Each row is a point on a tangle of strands that fork, close into loops and nearly touch. The rows are in no order.
In the rows, zero is written as 128.
Two points are linked if the straight distance between their rows is under 140. Some points are linked to none.
Q_269: [139 160 122 131 151 131  88  95 117 120 132 118 111 121  63  67 169 108
 143 168 145 106 141  88 138 119 186  84 160]
Q_815: [130 144 171 140 130 151 132 124 139 109 157 145 103 108  95 144 106  99
 150 153  75 102  70 129 156 127 133 114 154]
Q_119: [120 102 120 122 145 119 188  82 117 122 124 214 132  95 137 120 186 189
  93 108 131 118 185 184 175  99 126 151 149]
Q_417: [151 126  77 135 118  73 115 142 136 169 199 103 115 127 166 108  98 120
 141  71 121 158 142 105  89 201 104 162 132]
Q_955: [110 188 132 146 130 111  92 116 159 154 151 126  95 120  75  58 131 119
 151 162 110 123 153  80 130 159 211  84 183]
Q_604: [ 92 131 103 110 163  74 109  97 109 118 156 128  90 126 116  68 112 122
 119  95 105 135 143 126 155 165 178  64 182]
Q_123: [110 180 108  93 125 119 129 189 167 137 146 143 182 100 101 143 146 143
 143 143 118 106 161 103 117 102 102 146  84]
Q_329: [121  99 169 119  91 139 188 155 112 133  75 141 172 137 132 127 121 104
 106 225 185  95 153 118 137  91 109 152 155]
Q_422: [157  89 128 160 146 160  89  97 170 166 117  99  87 131 109 143 121 123
 135 158 140  76  73 146 126 154 155 113 116]
Q_370: [141 185 136 136 137 151 105 131 138 137  93 148  82 118 120 131 147 116
 166 143 157 148 111 136  83 121 119 152 128]
Q_778: [114 183 137 134 112  77 138 115 118  98 197  84 179  93 121 115 111 136
 165 135  63 152 119  78 113 141 148 136 119]
Q_566: [133 141  85 121 168 131  48 102 106 139 126  94  89 139 141 117 159 154
 109  97 102 105 111 144  94 128 130  60  91]
Q_858: [152 192 130 141 131 159  99 146 113 107 116 139  86 152 131 128 123  93
 168  81 107 171 108 111 118 151 119 146 129]
Q_92: [144  86 144 133 105 132 196 157 100 167 145 116 205 117 152 181 143 134
  99 155  83  98 171 119 117  98  99 157 107]
Q_454: [150 125 114 140 160 167 112 127 128 132 132 164 121 138 149 202 147 151
 130  62  98 156 122 133 124 124 120 115  88]
Q_870: [144  98 148 105 110 147 191 163 172 167 101 199 142 138 122 138 134 123
  91 175 181  97 164 141 158  91  90 161 151]
Q_978: [107 142 150 110 151 159 164 134  82  94 108 187 119 132 145 143 101 108
 102 109 123 167 182 122 162 100 124 110 149]
Q_442: [110 130  89  83 123 109  74 161 155 121 151  68 125 163 110 112 112 160
 103 152 128  79 123 105 125 115 146  91  96]
Q_679: [131  93 131 119 121 162 129 103  95  95 109 111 124 159 140 112 125 104
 109 157 135  90 118 111 168 129 126 109 134]
Q_857: [ 77 156 132  96 131  83 136 139 157 101 155 132 124  73 131 107  86 144
 144 152 126 137 107 158 105 135 120 158 126]
Q_781: [153 142 142 161 147 154  83  72 143 131 145 116  26 104 125 146 120 110
 157  87  97 146  58 162 102 163 148  91 170]
Q_109: [106  99 114  99 107  76 132 184 113  92 130 119 163 164 112 145 100 141
 103 117 203 178 150  96 112  83 130 136  96]
Q_701: [167 117 127 187 133 106 147 119 133 151 157 116 148 126 107 135 129 109
 163 123 144 178  93  95 126 137 158 168 136]
Q_328: [121 140  84  95 120 152  78 158 174 149 100  93 138 178 143 126 109 156
 103 154 101  58 166 121 133 138 103  80  90]
Q_689: [ 96 164 110 128 139 139  85 115 169 133  58 153 122 123 132 119 155 157
 116 146 162  88 174 150 134 116 143  88 123]
Q_459: [152  96 139 141 129 181 124 122 145 134 113 112  85 128 121 119 122  89
 137 176 167  63 101 130 168 130 121 145 145]
Q_535: [120  99 110 122 100  95  91 131 145 118 135  57 158 175 138 121 116 163
 114 112 121 125  89 119 132 139 132 116  69]
Q_872: [121  97  99 107  91 101 110  93 106 104 133  68 183 141 181  94 142 148
 124 114 102 132 116 133 126 178 102 138  85]
Q_335: [ 87 153 139  79 116 105 154 159 141 119 118 152 138  76 154 141 108 139
 124 156 120 106 112 177  79 101  73 154 114]
Q_676: [147  80 122 143 105  86 165  95  90 114 117  94 184 127 185 122 127 140
 120 100 106 171 132 152 114 181 115 191 128]
Q_229: [108 192 154 130 143 105 122 151 145 117 220 140 158  85  98 143 105 143
 160 118  33 147 121 106 126 133 131 119 140]
Q_876: [139 166 119 151 160 123 106 129 152 194 182 134 112 120  71  99 121 135
 140 110  91 116 170  85 151 149 187  50 168]
Q_609: [115 114 161  98 115 146 185 179  97 119 137 135 154 108 156 159 109 112
 117 167 101 118 136 132  84 102  80 156 122]
Q_651: [173  74 118 168 129 154 108 102 183 181  91 110 165 159 113 155 154 161
 116 147 146  83  83 140 150 143 128 127  97]
Q_632: [152  88 159 159 123 160 212 119 119 191 122 136 179 105 121 190 165 153
  94 158 100 108 127 152 126  91 124 160 128]
Q_926: [ 98 142 106 141 139 106  92 113 174  88  62 164 138 164 105 125 166 159
  99 114 171 119 184 151 175  93 175  62 123]
Q_113: [142 133 122 151 151 159  88 101 122 168 125 128  21  99 143 156 118 111
 147  76  87 108 123 182 116 205 143  87 186]
Q_29: [153  50 156 140 124 110 156 114 124 145  83 137 146 169 145 154 146 137
  76 142 214 164  91 153  99 102 131 129 117]
Q_740: [122 152 140  90 109 157 122 212 115  74 148 147 108 189 127 158  67  83
 149  96 107 141 144  87 191 118 116 129 132]
Q_862: [101  95 166 107  99 112 167 118 102 111  54 119 140 125 172  81  96 121
 108 217 183 108 143 155 110 140 131 146 176]
Q_878: [144 146 145 159 102 168 105 126 110 112 116  97 102 167 154 136  88  83
 156 107  79 169 118  94 174 168 148 118 160]
Q_316: [141 177 109 129 126 128 101 130 124 156 121  98  89 163 124 102  96  95
 144 121  61 140 170  82 171 185 148  87 161]
Q_160: [122 128  99 128 156 115 113 109 121  96 132 154 112 134  81  72 172 114
 129 103 168 130 172  93 181 110 174 101 149]
Q_80: [153 135 138 157  97 150 117  78 127 124 118  82  74 110 119  74 161  78
 165 151 157 124  43 116 105 142 112 187 138]
Q_75: [118 168 128  86  99 171  90 180 153  64 134 127 143 168 138 155 116 121
 151  75  84 155 123 113 194 122  97 133  96]
Q_565: [123  65 144 138 122 103 152 127 175 155  98 159 124 125 133 160 106 131
  92 138 193 124  87 167 122 116 128 149 128]
Q_180: [115 143 114  93 131 136  41 125 150 120 148  90  86 138 111  96 146 147
 124 144 129  89  76 134  97 113 135  88 103]
Q_648: [118 115 105 129 137 101 114 114 134  91 120 144 172 149  96  95 175 152
  94 116 174 137 165 117 163  71 147  98  91]
Q_321: [121 187  94 128 120 154  81 138 142 104  75 125 132 200 116 122 134 132
 126  89 132 159 181  98 206 133 145 112 118]
Q_289: [161  92 126 156 123 157 135  98 137 174  99  70 189 141 132 141 165 140
 117 191 110  75 128 122 133 150 138 137  96]
Q_431: [162  78 154 150 151 128 144 119  55 139 134  60 117 141 133 144 107  90
 111 168 142 113 110  96  61 126 146  90 140]
Q_777: [110 160  84 100 135 130  60 109 121 135 151 104  66 146 121  45 133 111
 131 102  66 114 159 125 147 177 143  77 180]
Q_920: [151 101 100 152 131 125 100 105  93 132  68  84 140 183 157 108 163 136
 111 136 173 157 137  94 104 142 132 112  93]
Q_713: [135 127 133 134 160 115 151 144 113 133 168 137 134 107  92 138 136 115
 128 143 155 130 117  97 110  93 134 142 135]
Q_293: [162  93 104 145 138 136 151 112  98 200 154 126 100  98 134  99 148 117
 145 126 137  75 182 132 124 192 111 159 171]
Q_301: [131  96 110 136 112  92 166 123  95 145 138 151 166 141 150 121 124 142
 106  80 138 170 165 109 154 160 114 154 139]
Q_936: [140 150  99 131 145 159  69 117 158 165  84 115 120 144 147 137 144 156
 130 109 119  99 155 135 121 158 129  88 106]
Q_559: [164  91 102 154 121 106 163 139  90 171 191 102 136 119 156 116  92 100
 147 107 105 103 152 107 110 188 116 163 156]
Q_907: [127 104 141 140  86 158 118 114 119  96 100  93 148 185 135 116  95  86
 139 150  88 119 137  88 202 155 156 102 152]
Q_708: [ 97 127 160 114 107 112 182  90  72  75  68 132 146 110 161  79 103 127
 122 172 133 147 159 147 125 138 150 146 176]
Q_118: [143 108 119 131 158 159 131 105  94 159 144 141  80 108 121 127 132 111
 125 104 115  84 149 158 152 183 135  94 182]
Q_738: [139 101 129 142 143 118 183 111 133 151 150 191 161  81 121 135 157 150
 133  99 119 142 163 128 162 142 124 182 139]
Q_291: [136 156 114 170 148 118 113 113 135 135  80 114 157 144 119 129 161 169
 127 116 189 187 148 100  83 120 161 123  90]
Q_352: [118 184 151 135 142 136 150 187 159 136 157 145 187 101  96 174 158 135
 147 137 102 135 111 139 100  55 117 158  88]
Q_774: [142 128 116 129 120  92 144 146 110 126 109 119 184 146 123 138 159 170
 107 118 197 203 166 104  70  97 114 137  84]
Q_995: [118 134 138 133 143  91 182 167 166 179 172 159 155  67  84 104 131 126
 143 166 196 124 143 119 111  90 143 172 141]
Q_715: [106 115 164 116 130 104 148 115 116  94  67 138 135 125 163 142 121 150
  96 155 190 177 110 156  61  99 138 128 117]
Q_296: [153 137 135 131 151 124 146 111  54 131 129 112 111 109 147 136 172 109
 124 115 144 169 114 119  25 100  99 138 105]
Q_45: [102 159 148  79  91 134 121 192 170  92  92 158 129 135 132 156  94 134
 145 133 137 136 118 155 115  91  65 166 102]
Q_225: [134  75 140 126 146 130 140 153 133 129 149 169  80 124 137 157  62 106
 116 103 190 124  90 157 121 130 134 125 143]
Q_178: [115 111 120 153 149 130 179 109  79 105 123 146 129 136 162 145  95 122
 120  88  86 162 177 116 176 166 133 130 153]
Q_956: [134 116 113 134 148 131 153  80  73 130 131 163 145  92 139 115 229 159
 109 119 113 123 145 160 141  76 107 142 113]
Q_28: [110 171 105 112 119 138  70  98 146  80 138 129 144 123 121 117 181 155
 156  91  60 142 100 139 156 113 109 123  83]
Q_146: [107  70 124  84 116  98 142 172 105  96 148 143 132 142 128 144 107 137
  97 118 177 149  78 125 102  77 115 121  85]
Q_587: [169  71 120 172 158 125 125  87  88 135 121  90 126 158 136 125 145 123
 109 114 157 146 117 113  98 155 156  97 132]
Q_804: [127 187 145 117  92 183  69 135 200 107  94 146  54 126 157 148 124 103
 179 116 105 116  89 185 141 135  84 168 120]
Q_369: [101 116 174 116 120 120 163 103  61  59  74 102 161 112 161 120 122 138
 110 172 144 153 142 136  76  97 116 121 118]
Q_698: [139 187 128 121 102 155  99 200 203 110 113 142 129 154 102 160 112 134
 169 113  97 125 113 138 159 103 108 161  97]
Q_896: [107 110 128  79 138 132 141 169  98  88 190 152 111 143 136 153  52  90
 120  82  83 124 132 126 165 131 115  99 157]
Q_918: [132 141 164 127 122 151 194 183 125 188 129 173 187  85 109 185 166 146
 106 168 134 129 125 144  93  47 107 173 113]
Q_958: [110 124  95 124 181 121  90  88 104 113 123 135 117 146 121 103 172 166
  94  96 150 129 142 147 111  86 139  77  95]
Q_525: [ 90 141 152 138  98  94 148 109 187 115 128 120 130  97 129 119  76 128
 161 146 128 143  77 156 143 161 144 170 146]
Q_361: [143 148 159 192 112 124 166  96 148 144 153 105 133  99 125 139  91 107
 177 131 107 172  77 123 123 174 160 189 157]
Q_925: [119  41 125  92 120 104 148 134  89 100 165 132 103 136 133 143  59 101
  94 104 166 138  70 122 120 130 133 100 125]
Q_194: [114 107 138 144 144 131 106  77 152 102 151 157  75  90 111 152 127 115
 129 115 101 113  47 174 141 123 148  98 143]
Q_837: [132 113 124 136 119 126 166 173 191 194 134 178 127 100  87 128 130 131
 131 165 192  72 157 129 148 112 116 175 134]
Q_107: [116 171 144 137 101 154  87 123 199 115  75 103  84 125 134 134 131 124
 150 150 149 125  63 176 112 119 103 141 101]
Q_351: [124 182 125 105 102 117 109 212 200 157 173 136 137 124 107 140  95 135
 174 118 119 115 149 118 133 113 102 165  89]
Q_437: [118 197 176 108 128 149 125 145 137 105 200 151 113  88  96 148 106 109
 178 118  32  94 104 141 139 119 112 127 161]
Q_615: [122 120 129 140 116 152 138  92 108 118  76 103 162 139 151 113 158 144
 122 175 105  94 159 134 149 154 113 153 131]
Q_906: [126 156 130 129 113  79 119 139 112 130 196  88 122 107 136 107  87 104
 165  95 109 181 122  83  79 162 123 137 130]
Q_724: [121  90 137 117 162 142 166 110  96 125 116 201 112 119 148 147 129 134
  82 116 154 126 178 165 172  96 117  99 163]
Q_866: [140 110  91 109 147 119 136 112  65 150 164 122 145  99 143 112 208 149
 110  91 125 146 124 136  77 116  92 137  97]

A fork is a point with three links, a tip a point with one. Leave the first point through the second and follow the links. Name the first fork or tip that comes.
Q_329; Q_862 | Q_431
Q_335; Q_609 | Q_698
Q_698; Q_351 | Q_335

How many points has the smallest loop of links through each point below? Write - if it is on no loop.
Q_351 | 10
Q_118 | 12
Q_442 | 5
Q_679 | 6
Q_291 | -
Q_926 | 6
